Each row is a point on a landscape with many valleys, with its height.
From any point a ball rolls to the lowest of the 2 points nearest to it. It stops when none of these is lower. Distance is the straight distance between rows; heights are no part of it.
kek h=44.7: [ 41  19  16 -21   8 -51  -7 -11  25  -1 -47  -4 -23  10  31 -54   0  15
  21 -23 -24  35  21 -44]
dum h=29.5: [-30  -3 -12  10  34  16 -22   5  18   2   5 -10  53  19  35  24  32  32
 -14 -16  11 -52  13  24]
tur h=59.0: [ 58 -16  -8  31 -48  31  23  22  -9  24 -17  28  60 -33  36  39  60  33
  13   3  20 -18  15  19]
Musuz h=10.7: [ 12  -8 -24   5 -21 -29 -30   9 -25 -34  75  13  14 -26 -59  27  26  33
 -10  18  29  36   0  34]
kedos h=11.1: [-13 -13 -32  38   7  41 -27 -20 -48  -2  61  17  45 -10  -6  48  29  21
  11  28  14  14  35  10]
rit h=31.5: [ -2  17 -13  25  16 -11 -23   8   5  -3  19 -21 -47 -43   9  12  23  30
 -46  34  10 -20   9 -13]
rog h=41.7: [  5  -4 -31   1  21  -6  41   9  59  53 -18   0 -33  15   8 -28 -30  29
 -20  18 -19  -5  26  16]
lok h=41.2: [-36  32  10  -2  15  -2 -33 -11 -26  -3  57  18  18  19   7  20   2  -4
  -7   5  -7   7  -3 -38]
Los h=49.6: [ -6  11  11   2  16 -47 -20  16  14  36 -12  24 -38  10  57 -53  21 -15
  -5 -26 -17  15  14  16]
Kaziz h=31.2: [  1   1 -16   5  34 -16 -11 -26  22   3 -26 -41   3  19  16 -36 -12 -11
 -22 -22  -3   8  21  10]
Kog h=49.7: [ 47 -20  -9  34 -21   6  12   7 -29  35   8  34 -53 -31 -23 -19 -32 -21
 -30  48   0 -42   0   5]
vofa h=13.8: [  2  29  18  39  28 -24  -5   0 -24  39  -1  78   7 -22  55 -21   1  11
  19 -43 -34   9   7  -8]
gituf h=44.4: [  5  20   7 -16   6 -13  23  -8 -28  50  -6  64 -13 -15 -22 -13   9 -41
 -22   8  -2   1 -28  39]
kis h=31.6: [-21  21  19  26 -20  25  38  26  21  16 -46  22 -17 -21  30  43  23  39
  -9  -9   9   0 -13 -21]
verap h=31.1: [-24   1 -28  24   4  25 -17   7  13  34  -6  -8  44 -15  16  25  35  57
 -18  15  37 -35  -6  46]
zuzi h=21.9: [-41  -8  -2 -30  27 -14 -24   7   6 -24   9   3 -15  30 -14   9 -36 -40
   1   8 -46  15 -15  31]
kunaf h=41.0: [-40  -7  11   4  -1   4  -6  37  33 -30  -8 -22 -15  -5  31  27  24  11
  13 -23 -23  24 -12 -11]
Rubi h=25.5: [-28  40  23 -72  17 -32 -16  19  -2   3   1  -2   8  39  16   2  10 -19
 -10  -4 -26 -26 -10 -15]
dek h=19.0: [ 20  -8  17  -4   9 -23  11 -43 -24   8 -14  -8  17 -26 -13 -33  -4 -39
 -26 -15  51  31 -33  40]
gebo h=6.8: [ 30  27  24 -36  12 -74  25 -10  -7  38  16  19   7   2 -12 -33 -47  13
  12  -4 -15 -18   0 -10]
kub h=17.2: [ 48  -3  -9 -22 -50  20   6  25   1 -17 -24  18 -56  22 -49 -22  -4 -46
  12  21 -43  10  10 -11]
dagag h=51.7: [ 13  20   0 -19  19 -17  -9 -71  14 -17 -14 -54  31  13 -33 -16 -20 -14
 -18  -7  43  16  16 -38]
rik h=51.0: [ 29  33 -16  37  28  11   5 -67  -8  -9 -22 -28  30 -10 -21 -13 -11  -3
  18  -2  21  31  26 -38]
Mivag h=52.6: [ 20 -23  -9 -21  18  26  29 -56  18  -4 -10 -20  35  10 -28 -23  -6 -51
  -5  -2  -4  23  -2  30]
bim h=52.0: [ 10  40   4 -10  28 -51 -22  -3  10   2  -9  18  -9  -3  53 -22  53  -7
 -32 -36 -12  29  11  10]
Tedak h=40.8: [ -6  21 -16   3  23  22  27 -13  49  46 -28  -3   3  31  14   0 -18  25
  -2  -8 -23 -13  33 -30]
lokos h=38.3: [  6 -12  13  -7  36 -71 -23 -23  -5 -27   1 -42  -5  20   7 -30 -60   5
  25 -19 -12  12 -11  -8]
vugag h=47.1: [  0 -28 -30  56  30  51  11  -9   2   4  18   7   8   8 -16  12 -52  -9
  25  25 -41 -18  10   5]
kom h=36.3: [-44  24  12 -41 -18  36  21  12  30  38 -43  26 -18  15 -23   6 -36  29
  32  -2 -17 -17 -28 -31]
seter h=7.9: [ 19  31  34 -13 -33 -21  58   7  23  10 -18   0  24  -7 -18  24   4  23
  -1 -37  19 -14  14 -40]
favav h=54.5: [  1 -21  15  -1   2   2   2  30   2  19  -3  51 -24  39  19 -33 -58  -4
  33 -28 -48 -29  11 -31]
nolo h=4.8: [ 18   5  17   2 -11 -10  61  -4  -2  53   6  21  11 -23 -30  -3 -26  30
 -33  -2  30 -59 -12   4]
Tedub h=28.3: [-42   4  -4 -31  12  17   6   3   3 -11  46   0  70  29  -3  44  31  22
  -9 -17  24 -42   6   1]
toma h=17.8: [-41  28  -4 -44   6   8 -45 -33 -18  -3  26 -31  -8  25 -45  -2 -34 -24
   0  50   3  51 -15 -15]
tup h=15.8: [  2 -13  26  34  27   7 -11   1  -3 -24  -5   4  57   3  48   8  37 -11
  10 -63 -23   8  19   4]
nado h=43.9: [  3 -16 -12  17   3  -3   3  13 -21   7  22  26   5 -14   8   3  -2  -1
 -19  12  -1 -20  -7  30]
Vozup h=47.6: [ 23 -32 -34  45 -18  73  35 -15 -30  11  16   9  35  -8 -23  26 -32   6
  19  37  -5 -18   9  14]
Lizep h=20.3: [  9 -37  12  41   0 -10 -16 -28 -15 -33  -3 -22 -15 -16   8 -22 -33 -17
  23  -7   3  37  -2 -14]
kot h=38.6: [-55 -15  28  -6 -30  36  27  45   7 -26 -10   2 -23   8  28  38  -2  -1
  23 -19 -20  -4 -24 -28]
buv h=38.1: [ -3  16   3  -3  57 -18 -46 -42 -10   8  21 -19   8  37  -1 -14 -55  -5
   4  14 -22 -21  14 -21]
Tabam h=21.1: [-15   8  38 -83  -1 -15 -31   9 -43 -31  11   4  -3  35 -23 -14 -40 -56
  26  19  -9  29 -35  -6]
deti h=45.2: [ 36  -8  -7  10   3 -25  16   4  -7  -9  23   7 -17  -1 -25   5 -11   2
  -4  19 -19  -1  21  -5]
Bara h=15.7: [-25  24  30 -41 -28   0  -8   5 -35   6   9 -43 -24 -18 -44   5 -15 -10
   0  26  54  43 -25 -53]
Zilok h=15.3: [ 43  -9  -7 -43 -21  29   0  -7   1 -28 -25  31 -19  15 -21 -37 -13 -21
  44   9 -54  25   4 -55]
Bopo h=20.6: [-31 -31   9  33  20  21 -12 -13 -13  20 -14 -12  31  31  34  -3 -26 -27
   8 -29  -4 -52   6  14]
Buzuf h=31.4: [ 20   9  21  -4 -31 -24 -14  17 -21 -19  -1  22 -46 -26  -7 -12 -19  27
  43   8 -16  13 -18 -62]
gire h=7.7: [ 13 -18  -4 -30 -27 -32  22  34  38 -10  18 -18  26  -5  -2   2  41  45
 -21 -15  18 -57   9  23]
mol h=29.7: [  5  -2 -21 -45  26 -13   3 -14  29   5 -17  -7   1  15   4 -36  -8 -21
 -47  -7  -3   4  -3  48]
vod h=6.0: [ -6   1 -11 -45 -18 -29  -7  28   9  -4  50   2  37  -8 -33  18  51  37
 -23   8  27 -30  -3  32]
taved h=11.2: [ 38  39  -5  13  22 -37  34 -23  11  58 -22  42   0 -15  26 -46   7   5
 -11 -21 -13   8  23   8]
pugav h=36.9: [ 17 -17   1   6  35 -51 -36 -16 -15 -34  49 -44 -24  30   6  -6 -39   1
  13   3 -25 -22  17  -4]
noru h=24.7: [ 28 -26 -17  66   2 -14  11  28  15  -9   1  -2 -51 -14  32   1 -16  37
  25  -6 -32  15  27 -18]
gefi h=41.5: [-28  26  10 -27  37 -49 -15 -19   1   4   5 -16  13  -5  -3   4  -6  25
 -13   7  24   6 -18  13]
mek h=18.8: [-32   1   1  52   7  32  22  20  22  62 -41  13 -17   2  45 -10 -31  16
  38 -23 -18  -4   3  11]
Lur h=30.4: [ 37  13 -15  13   9  35  15 -37   1 -17 -27   8  -2 -15   2  -6  41 -51
   8   6 -24  50  30 -25]
Bebu h=49.5: [ 33  22 -24  47  -1  20  32 -25 -22  30  16  33 -23 -35 -30  13 -30  42
   5  56   0  11   0 -16]
par h=35.4: [-18 -21   2  33  22 -35 -31   5  -9 -33  56 -21   6   5  25  25 -23  43
   3  -9   0 -21  13  -3]
Zol h=52.8: [ 14 -40 -20 -18   1  10  40  -7  44  -3  -8 -23  41  29 -37  -7 -13   6
  10 -12   0  10   4  28]
gafam h=35.5: [-19  12  20   5  -6 -34 -15  -5   4 -30   0 -32   0  10  10  15 -13  26
  16 -27  14   2  -2 -61]
Gabal h=42.7: [ 15 -15 -33  27  24 -15  24   6   5  42  -1  21 -13  -7  -4 -16 -44  10
   3  10 -16 -16   3  50]
lis h=13.0: [-11 -34 -21  41   5  65 -17 -40 -35 -14  -4 -32  40   7   6  28 -12 -25
  24  22  13  10  -7   1]
fuso h=13.7: [ 25  37   1  -5  -7  44   3 -37  -1  38 -42  15 -36 -29 -15 -34   3 -11
   1  24  26  -5  -5 -83]
lanan h=9.2: [ 17 -47   9 -19 -30   0  -1  15  17 -16 -12 -36  22  -1  12 -22  44 -21
 -20 -16  42 -30 -27  30]
sutas h=27.4: [-28  20  17 -82   8 -12   7   4  18   2  21  -7  46  35 -11  26  22 -12
 -33 -18   8 -17   5   7]
sutoz h=37.6: [-30  51   9  -3  15 -15 -30  -3  34 -20 -28 -37  -5  12  22  14  26  29
 -13 -26  18 -17  20 -71]
Tosel h=31.0: [ -5  -8 -17  42 -12  34  10  70  -2 -32  33  26 -13 -20  25  58  30  46
  -4   4 -10 -30  20   9]
zipo h=22.7: [-22  -1 -12  40   3  10  -7  27  -1  27 -54  -7  -6 -38  74  13  13  16
  -7  -7  18   2   4  38]
reme h=53.9: [  7 -16  17  -8   5 -35  17  34  13  -8  21  41   3  29  -7  -5 -30 -14
  11 -27 -62 -39  40  -1]
Dodop h=56.4: [-50  21  42 -26 -13  -5  23 -22 -15   6  -6  24  36   4   9  16   1 -15
  35 -49  12  24 -32   7]
lovop h=10.5: [ -4   7  20  53  29   7  -6 -13 -29  17  -7  45  21 -22  64  21   5  12
  31 -34 -11  40   7  17]
gafem h=40.2: [-21  46 -11  -7  22  -3 -40  -5 -21  14  50  26 -25  11 -16  14  -2  22
  -5  50 -16 -13   1 -32]
pib h=60.0: [ 27  -7  -6 -58  -6 -39   1   6  20 -35  -9 -25 -15 -29 -41   0  29  -7
 -23   9  21  60 -19  12]
pubo h=12.0: [ -7 -33 -14  19   7  32 -18 -23 -14 -15  38  -8  75  19  -5  28  14   0
  19  16   1   0  11  25]
kerin h=4.3: [ -4   3  -5 -18 -21  -1 -27  33  -9  19  55   9  69 -18 -11  23  61  24
   4   4  55  -6 -20  44]
Duk h=14.2: [-14 -18 -24  22   6  37  -8 -37 -34 -16  36 -16   3  -5 -19  18 -20 -45
   0  50  -7   7   3   4]
nefik h=6.4: [-26   9 -31  19  11 -11 -18  -9 -10  -7  28   7 -25 -12 -47  32 -10  43
   2  40   8  34  -1  26]
Tusiz h=48.3: [ 24 -12 -14  66 -21  40  34   1 -35  16  14  29 -17 -34 -26  24 -25   7
 -10  48  13 -29   2  25]
Sibeb h=54.0: [ 17 -15  16 -42 -35 -29  48  25  27   8 -28 -19  -1 -13 -36   4   5   8
 -24  -5  18   1 -10  26]
gat h=14.3: [ 14 -19   2 -16  -6 -26  -4 -17  -3 -30  14   5  34   6  31 -25  56 -31
 -20 -47   3  16 -12  37]
vizus h=20.8: [ 19  -5   1  -2   9   3   7 -39 -18  24 -16  12  -9 -29 -32 -36 -32 -42
  -4  10   3  52 -36  36]
Tude h=16.5: [-19  27  32  50  18   1   9  13  12  60 -15  51  -2   3  58  -7 -27  35
  20 -39 -14 -32  24 -22]
zof h=43.1: [-50  13  -2 -31   2 -18  -4 -10  30  -8   2 -36   8 -15 -25  16  21  49
  -6   8  42  54 -16  11]
bon h=13.5: [-11 -15  15  46   8  26  -4  13 -36 -28  30  19  28 -16  48  44  19   5
  29 -26 -28  20  17  -2]
ganof h=20.7: [-10 -31   1  31   4  16  30  -4  16  29 -39  32 -15  23  25 -27 -48 -27
  48 -15 -38   5  -8  28]
maz h=6.9: [-19 -58   4   6   3  14 -19  30   9 -12   1 -44  23  16  19  -5  12   5
  -1 -10  32 -54 -28  37]
vike h=43.5: [-10 -35 -17 -31  -5  24 -12  16 -10 -29  20  -2  17  11 -40   5  32 -41
 -10  20  20  35 -24  55]
Mut h=42.9: [  1 -16 -17 -32 -26  27   6   9   6 -34  38  14  42  18 -31  21  45 -29
   0  -2  -8   6  12  27]
Podo h=19.5: [ 12 -30 -20  -2 -39  17  -2  35  18 -41  -6 -14 -70  16 -43  13 -19 -15
   8  24 -34  -4  15   5]
big h=53.1: [ 22 -46 -14 -27 -25   4  61  36  39  -2   4   2  19  17 -47   7  -5  14
  -3 -11   2 -30 -11  54]
Kesev h=45.3: [ 24   0 -38   5 -19  10  29  18  20 -19  15  51  -7 -14 -55  23  22  15
   6   5 -26  28  27  55]
kov h=36.0: [-20   2  -5  15  -3  69  17   3  26   8 -45   3 -29   1   8   6   2 -32
  27  19 -35  20   3 -33]
Kudis h=39.6: [ -7  64  -6 -37  18  -3   0 -13  45  20 -47  -5  12  18  -7  -2  13  19
 -12 -18  -6  -3  31 -60]
Duba h=11.6: [ -6  50  14 -50 -15  33 -16 -17  -6  16 -22  10  -8  -6 -38 -10  -4  -1
 -11  31  26 -30  -2 -88]
benik h=57.7: [  7  -7   5 -10 -18 -44  -2  43  10  26  -3 -27 -60 -26  -8   3 -21  41
 -35  16   3 -48 -29  -6]
Gera h=3.1: [ 36 -16  24  14 -27 -30  63   8 -21  23  21  17   7 -31 -11   6 -28  14
   6 -29  15 -29 -10   9]
Topad h=22.2: [ 24 -47  -4  80  15 -20  -5 -11  -4 -11   8 -26 -17 -27  30 -25 -44  23
  26  -7 -13   4  16   2]
tuv h=39.1: [ -6  14 -16  24  53   9 -52 -23 -26  -4  43  14 -26  16 -18   2 -37  -8
   0  46 -24 -31  15 -22]
zav h=33.0: [-13  21   7 -29  12  -8 -21 -19  30  -1 -68 -45 -10  44  12 -40 -16 -37
  17 -32  -1  26   3  -1]
Nik h=11.3: [ 27  35  -1 -28   7   5  -4 -31   2  21 -31  42 -26 -32  -7 -37  10  15
  18  17 -24  16   4 -48]
tar h=52.4: [ 10 -11 -14  13  -8  33   7  20  -9 -12  17  44 -24  14   4   8  24 -46
 -24   5 -57 -28  40  33]
Kapi h=39.7: [ 13 -42   8  32 -24 -18   8  28  26 -30 -23 -41 -24  -5  31 -19  15 -12
  -3 -28 -13  -8  12  -1]
fezar h=57.0: [ 65 -27 -19  18 -18   4   3 -23  23 -37 -18 -45  38 -20  -1 -28  58  -6
  -9   3  31   6  22  14]
gab h=41.6: [ -2 -43 -22  32  -3  -2  12  15  19  17 -12 -15 -23  19  43 -40   0 -29
 -23 -14 -14 -26  11  41]
numo h=37.5: [-19   2  -3 -27 -15  48  12  12  22  37 -54  15 -44  16  -4 -28 -25 -11
  13  23 -33 -12 -17 -26]
giz h=55.2: [ -6  -3  32   2  14 -14   8 -15  -1   4  -3   9   5  36   6 -15 -47 -10
  39 -29 -28 -28  -7 -36]
peto h=60.8: [-16 -13  22  24 -29 -35  24  45   9 -13   0   1  15 -24  38  27  35  43
  22 -63  18  -4 -16   4]
lem h=37.4: [  3 -16  32  34  -4 -30  -7  16  24 -45 -18 -55 -21   1  49   3   0  14
  17 -57   1   4  22 -55]
zazi h=33.7: [ -5 -16  -3  31  -6  -2 -29  34 -12 -34  44   0  11 -11  35  34  35  34
 -14  -9   7 -40  23  -3]
deva h=13.6: [ 35   5 -15 -34 -26  27   6  -8  18   4 -54  23 -36  -7 -11 -31 -11  24
  31  15 -18  41 -13 -62]
zada h=12.1: [ 21 -33 -14  -9 -19  14 -30  -2 -19 -21  -5 -14  41 -16  29 -11  77 -34
  -9  -9  30   7 -19  43]
bovin h=22.1: [ 21 -12  -1   3  19 -13  -3 -39 -11  -1   7  21  -1   8 -26 -41 -53 -47
  23  -1 -42  26  -9   5]
nuveb h=42.8: [ 37  -2   5  -2 -18  -8  40  10  -2  32 -22  20 -14 -12   2 -34   8 -50
 -37   0  -4 -10 -10  37]
vurov h=24.9: [ 20  16 -33   9  -3  21 -27   2  -5   8  10  13 -63 -24 -34  -3   0 -12
 -21  67   1   6   6 -17]
dezo h=21.8: [  9 -28 -15   1   5  23 -16 -29 -16  23 -18  39 -35  22  -4 -59 -59 -27
  50   0 -40   5 -20  10]
Siza h=43.2: [ -6 -32 -12  -1 -22   8   4  40  33 -42   1 -27  12   5   4  16  48  30
  26 -28  -1  20 -15  28]
pup h=29.1: [  9 -23   3  39 -41  17  -8  27 -16 -28  19  30 -51 -13 -15  14 -46  -2
  61  22 -26   8 -13 -45]
gola h=5.0: [-23 -43  -8 -11 -24  33  -6  41   0  -3  24 -26  34  12 -35  17   5  -3
  12  20  36 -41 -28  45]
sefof h=59.9: [ 21 -17   7  29 -33   1  30  47   6  21 -34  -9 -58 -55   2   2  -5  13
 -22  17  23 -30 -20 -14]
Zab h=35.9: [  2  14 -13  -8  10 -26 -33  14   6 -21   3 -15 -53 -15   4   0  41  -6
 -68  31   7  -6 -11  28]
pumi h=32.2: [ 27  12  -3   2   1  46  -3 -36  -7   9  -9  -3  -1 -21   3  -4  39 -43
 -31  33  -1   2  13 -21]
vobud h=40.1: [ 34  -4  22 -49  11 -73  -3   9   5 -42 -21 -57  -6  19  17 -29 -35  -8
  13 -15 -10  22   4  -6]
gof h=34.9: [-12   5  27 -33  -4   5 -19  -2  16 -15 -48 -17 -31  11  14 -30  -7 -21
  42 -22 -20  32 -25 -19]
Loti h=28.9: [ 21  14 -19 -14  -1  27  15 -10  12 -21 -17  12  -5   7 -42   6  21 -21
  17  25 -43  61  12 -10]
bir h=54.4: [ 34  25  -5  -5  21 -41 -10 -18   6 -37   1  -5  -3  -2  15 -14  29   5
 -24 -10 -28  37  40  -2]
Vatib h=27.8: [-31  39 -14 -27   3  25   2 -22  33 -11  -5 -14  17  21 -23  28   9  -8
  26   6 -12  65  14 -40]
Tesor h=17.0: [-21  24  -2 -11  -2  26  -8 -38 -13  14   5 -44   0   1 -55   8 -26  -3
  -8  40  47  45 -13 -31]
vit h=3.9: [-30 -27   3 -25 -22  28   6   7  11  16   9   6  60  12 -31  28  22   1
  27  -8  38  -1 -40  40]
vilu h=15.4: [ 12 -15  -8   2  17  45 -28 -29 -17 -24  23  -8 -13  43  -9 -12 -18 -65
   3  22 -38  -2  19  -8]
bodop h=20.5: [-28 -34  -1 -17  13   2 -29   6  -8 -24  36  -6   8  51 -14  23 -10 -24
 -10  -5 -30 -33 -18  37]
Melez h=42.5: [ 35  15   2 -42  18 -62   0  26  44 -17 -34 -33 -14  35  38 -38 -15  10
  -3 -26 -27  -6  43 -33]
ful h=22.4: [-61  23   6  27  20  39 -16  -4   4  44 -54  -2  32  25  38  18 -21 -24
 -18 -31  22 -49   6  -8]
Tefip h=8.8: [-48  -1  -8 -26   0  29  -9  11 -12  22  16   3 -20  -3 -49  29  -1   4
 -17  45  10  17 -24  33]
zifi h=13.1: [ 17 -17 -19  47 -22   2 -10  10 -35 -41  51  26   2 -32  -6  25  31  17
  10   0   6  32   5  39]
vor h=36.8: [-40   6  38 -24 -34  35   3   7   8 -19 -25 -15 -26  20 -10  16  -4 -15
  32   5   2  20 -35 -51]
patis h=16.7: [ -1 -22   6  -4  -3  29   2  20   8 -10  -8   7 -13  49 -18 -12 -28 -63
  16   4 -58 -24  -6 -16]
mup h=8.7: [-27  19 -26  20  -8 -20 -16   3 -30 -10  74 -12  19 -18 -38  23  -8  63
 -18  27  44  56  -4   7]
ralip h=34.8: [  6  37  -9   6  10  12 -14 -33 -13   6  -8 -14   9 -28  13  -8  57 -30
 -67  12  52 -19   0  -2]
fize h=34.6: [-29  54  30 -32 -19  14  20  31  24  25 -58  26  -8   3  11  16   7  22
  10 -25  -8 -11 -18 -48]
bona h=33.8: [-59  -4  -1  29  10  37 -29  -6 -43  24  36  -6  27 -16   6  44  -6  26
 -14  44  47 -21 -15  29]
Gobom h=8.9: [ 43  29   6 -11  35 -60  -9 -22  -3  46   4  54  -6   5  24 -55 -32   2
   0 -16 -16  -6   3  -3]
sanab h=2.9: [-34  -3 -13 -21 -24  22  10  38  16   4  34  32  64  -9 -13  39  51  52
  38  -6  34  -1 -38  46]
Rotok h=39.8: [ -2 -16 -10  34  14  -8 -23 -32 -19  17 -26 -42  17 -27  22 -27  -4 -10
 -43  -2  52 -32  -1  20]
sos h=9.8: [ 33  40  25 -13 -12  -8  40   7  24  35 -36  26 -13  -1   5 -26  -6  40
  11 -23   0 -34  22 -63]
Dule h=16.6: [ 18  -3  24 -53   2 -57   5 -11  -5 -17   6 -11  14 -13   2 -22  11 -17
 -26 -34  27  33 -25  58]
tevi h=17.7: [-12   4  -5  20  -4   1  27  12  15  50 -52   5 -19 -26  48 -33  32  -6
 -31 -30  24  -7   5  36]
kisu h=14.0: [ 17  21  -4  12   5 -31  29 -17  10  45 -28  21  20 -35  14 -38  26  17
 -35 -35  31  -5  -5  51]
zuve h=55.8: [-26  13  45 -20  -9 -30   0 -24 -38  -6  20  22  35  35  -7  10 -40 -27
  45 -40  -1  14 -23 -35]
fedi h=10.6: [  4   6   4 -25   3 -48  17  26  34  -8  -3 -44 -15   2  25  -9  14  27
 -38 -17   8 -44  -1  13]
fuga h=4.7: [ -7 -19  23   4 -34  -5  56  23 -29  -5  23  46  13  -2 -11  30 -12   1
  26 -12  -1  -2 -10   7]
Zesa h=22.3: [  6 -10 -14  39 -22  13   1  14   4 -14   3 -22 -67 -23 -44  18 -22  11
 -15  45  -2   0  -9 -17]
mav h=40.3: [ 15 -11 -17  -1 -15  10  -4  17  -5  17 -24   0 -42 -30   5 -19  25 -28
 -62  19  15  -8 -18  50]
limar h=55.9: [ 53  -1 -21  -2  14 -12  14 -38  27 -42 -12 -41   0   2 -13 -21  28  -2
 -26   6  -1  21  43 -23]
rizon h=26.6: [-34  47  -7  17  27  53  -1 -33  21   0 -30   1  29  16   0  22  20 -12
   8  -6  -3  18  12 -28]
tazut h=46.6: [  8 -47 -39  40  27   2   3  -7  28  -3  20 -12  -7  27  -5   5 -38  32
   3  16 -41 -19  47  24]
zod h=18.3: [ 11  24   7   4 -20  40  16 -12 -42 -17  64  34  54   8   5  31  69 -26
 -23   8   3   3  38 -47]
Bukif h=32.5: [-58  11   0   7  -7  33 -13  -3 -20  21   8 -10  62  -9   9  50  16  46
  13   0  54 -23 -20  24]
paful h=51.1: [ 31  -3 -20  35 -17  22 -11  30 -22  13   0  35 -63   1   4 -24 -13 -41
  -3  27 -37 -40  15  19]
vupiv h=28.0: [  6  -4  -3  48 -22   8  30  51   5  -6  -6  28 -38 -23  14  35   9  34
  18   7 -20  -8   4  -7]
kogal h=28.6: [  9  14  -4 -54  28  -3 -12 -20   6  -7  20  -1  10  29 -19   0  22 -41
 -47   4 -26 -13  15  23]
sak h=39.9: [-21  26  -9 -30  27 -25 -46 -23 -23  -1  40 -37   2 -14  -7   6  18   5
 -52  35  48  14 -16   9]
Fikev h=55.6: [ 13   9  21 -30  -9 -52  23  24  -2  16  -5   5 -47 -27 -30   6 -14  13
 -24  14  15  -3 -22  13]
miga h=27.5: [ -8 -33  16  45 -19  19 -10  12 -33 -17  22 -20 -32   5  -3  19 -44  20
  31  11   2  -8 -11 -49]
Mured h=57.1: [-11  25  22   3  -3 -25  33 -21   2 -20  -7   9  38 -17  16   7  18   3
  24 -50   8  48   2  -5]
mok h=33.9: [-39 -17 -21  23   2  57  -5  16   7  16 -48 -19 -15  16  32   2  10 -34
  12  -3 -30  16  -7  27]
toret h=27.9: [ 47  30  -9  12  18 -16 -20 -17  -2  26   4   3 -38 -34  -4 -14   7   4
 -50  43   4 -29  13 -24]
ratu h=23.0: [-26   6  19 -83 -24 -14 -33  32 -10 -38  10  -5 -17  50 -30   1 -15 -23
  27  29 -21  -4   2 -44]
nep h=52.2: [  7  -2   5  -3   2  20   7 -67 -16  -4  -5 -35  50  10 -42  -8 -13 -47
 -11  -8  57   5   1   2]
peta h=59.7: [ 11 -30  10  18 -39  19  29  29   3   3 -22  15  44 -25  33  19  34  23
  32 -33  30  -8 -26  40]
zatu h=16.2: [ 23  -5 -10  25 -30  34 -11  13 -38 -34  45  34  18 -25   3  41  56 -12
 -19  22   3  17  20 -19]
pek h=7.1: [  0  14  14  -1 -10 -26  26   5  11  30 -16 -21   6 -10   7  -2   2  16
 -44 -33  44 -79   2  -3]
Gub h=44.5: [-44  -7 -19 -17  17   4 -10  -8  17  -9  -9  -2  19 -27   0  16  26  32
  10   2  13  67 -47  59]
sogig h=13.9: [  1  47  26 -34 -26  11   7 -18  -6  21 -18 -21  -3 -35 -36  -5   3 -12
 -22  -7  59  12 -19 -56]
lan h=24.5: [  0 -12  31 -63 -30  -6 -21  23 -12  -9 -10 -20 -12  37  -8  -6 -55   4
  35  27   9 -41   4 -68]
Vedid h=37.7: [  1   2   4  25  27 -18 -44 -40 -33 -18  15 -32   9 -27  18 -11  32 -17
 -41   1  45  -1 -16  21]
govef h=58.0: [ 54 -13   3  30 -17  15  11 -12 -13 -18  -4  -7  51 -45  23  10  50  20
  -1 -20  40   9  22  13]
Peg h=42.2: [-17  28   7 -41  -5   3  -5   2 -24 -20  64  22  12  22 -33  32  32 -28
 -16  -2  -9  27  17  -2]
biret h=6.3: [-10  13  25 -14 -38  18  74  26  12  13  10  21  16  -3 -10  34  29  18
  -8 -23   7 -32 -11  -4]
muz h=27.6: [-22 -34 -14  45  28   4 -27   0 -29  24 -31 -19   2  -7  68 -27  -8  -7
   2 -15  14  12 -12  66]
dotab h=23.4: [-29  31   6 -69  27 -39  -9  21  17  12 -13  18 -12  46  -1  -9 -40 -10
   4   9 -37  -1  -7  19]
gak h=10.1: [-28  19 -20  28  -4  19  -9 -27 -32 -23  62 -10  39  -7 -27  31  -2  39
  14  20  24  50  21 -26]
sif h=46.9: [ 23  22  16 -22  15 -32 -41   3   6  18 -31  21 -36  -5  57 -69   9   5
  11 -39  -3   1   2 -52]
mim h=44.6: [ 12 -26 -48  -1 -16  16   4  22  41 -44   7  15  17 -13 -38  22  32  43
  25  10   1  43   2  49]
Lonuk h=46.1: [ 35 -37 -22  39  13 -16  11 -18   0 -13  45 -13 -15   9 -50   5 -54  17
  11  41 -24 -18  28   2]
kini h=42.0: [  2 -29  -5  20  -3 -21  -2   1   3  30 -20 -41 -34  -3  49 -50 -14 -16
 -47 -23  46 -44  -4  45]
dat h=58.3: [ 16  15  22 -46 -20 -47  22   4  10 -27  -5   2  -5  -7  -6   3  30   0
   8 -21  -5  41  -8 -26]
lig h=30.9: [-56 -16 -13  52  23  28 -38  -1 -23  32 -35   0 -21   4  60  -9 -25 -35
  11   1 -21  12 -19  38]
budan h=53.2: [ 14   3  -9  -1  19 -13  11  22  12  -9  14  37   7  41  26  -5  24 -26
 -17 -28 -52 -25  38  16]
Rogo h=33.6: [ -4  14  23  -9 -15 -58 -16  -9  -9 -30   8  -5 -23 -17  -8   6 -23  52
  43   5   3  50 -17 -37]
sikar h=9.0: [ 13  25  25 -34  21 -62  30  25   6   3  13  13  15  25  -8  16 -41  49
   8 -15 -33 -38  13   6]
Zep h=50.3: [ 29  26 -18  31  20  27  13 -51  -9  16  14   5   9 -14 -23   2 -16  10
  10  37  -2   8  13 -44]
sisiz h=18.1: [ 13 -38   3  51  24   1 -26 -19 -26 -39   8 -22  24   2  44  -8   2 -29
  14 -24 -12  22   5  10]
Zos h=19.3: [  8  25  23 -71   0   5 -29  -4 -14 -15   3 -16 -13  17 -29 -18   1 -54
 -11  38   8  40 -15 -22]
rop h=24.8: [-59  60  17  16  23  25 -21 -23  -4  32 -38  21  32   3  27  28  16  -8
  -5 -17  14 -23   5 -29]
finib h=25.9: [ 13 -12  19  -2 -11 -12 -17  17   2 -17  20 -38 -35  18  -4  -2 -51  27
  14  29  -7 -50  -3 -62]
bini h=45.0: [-11 -34 -11 -17  -2 -14 -18  20   5 -16   4 -12  -5 -21 -16   3  10  15
  -4   3  22  25 -45  69]
kuliv h=18.7: [-40 -30  17   1   5  30 -17  -1  -3   0  -5 -24 -17  40  15   2 -17 -51
  -9  12 -14 -43 -16   7]

Call two points neighbours if one is among the 2 nearest of the other. Go from one point of each pair to the other, from neighbour to neighbour, staying as low as possible. Name the highest point that can't be avoided.
lovop and nefik: Peg
lovop and Gera: bovin
Nik and Duba: fuso
mup and Nik: kini
sanab and gebo: numo
Gera and sanab: fedi

For each start below, name the point where the ball stops.
dat: gafam
bovin: sanab
dagag: gafam
nuveb: Nik
Kog: gafam
kom: lovop
par: lovop
pup: Duba
numo: gebo
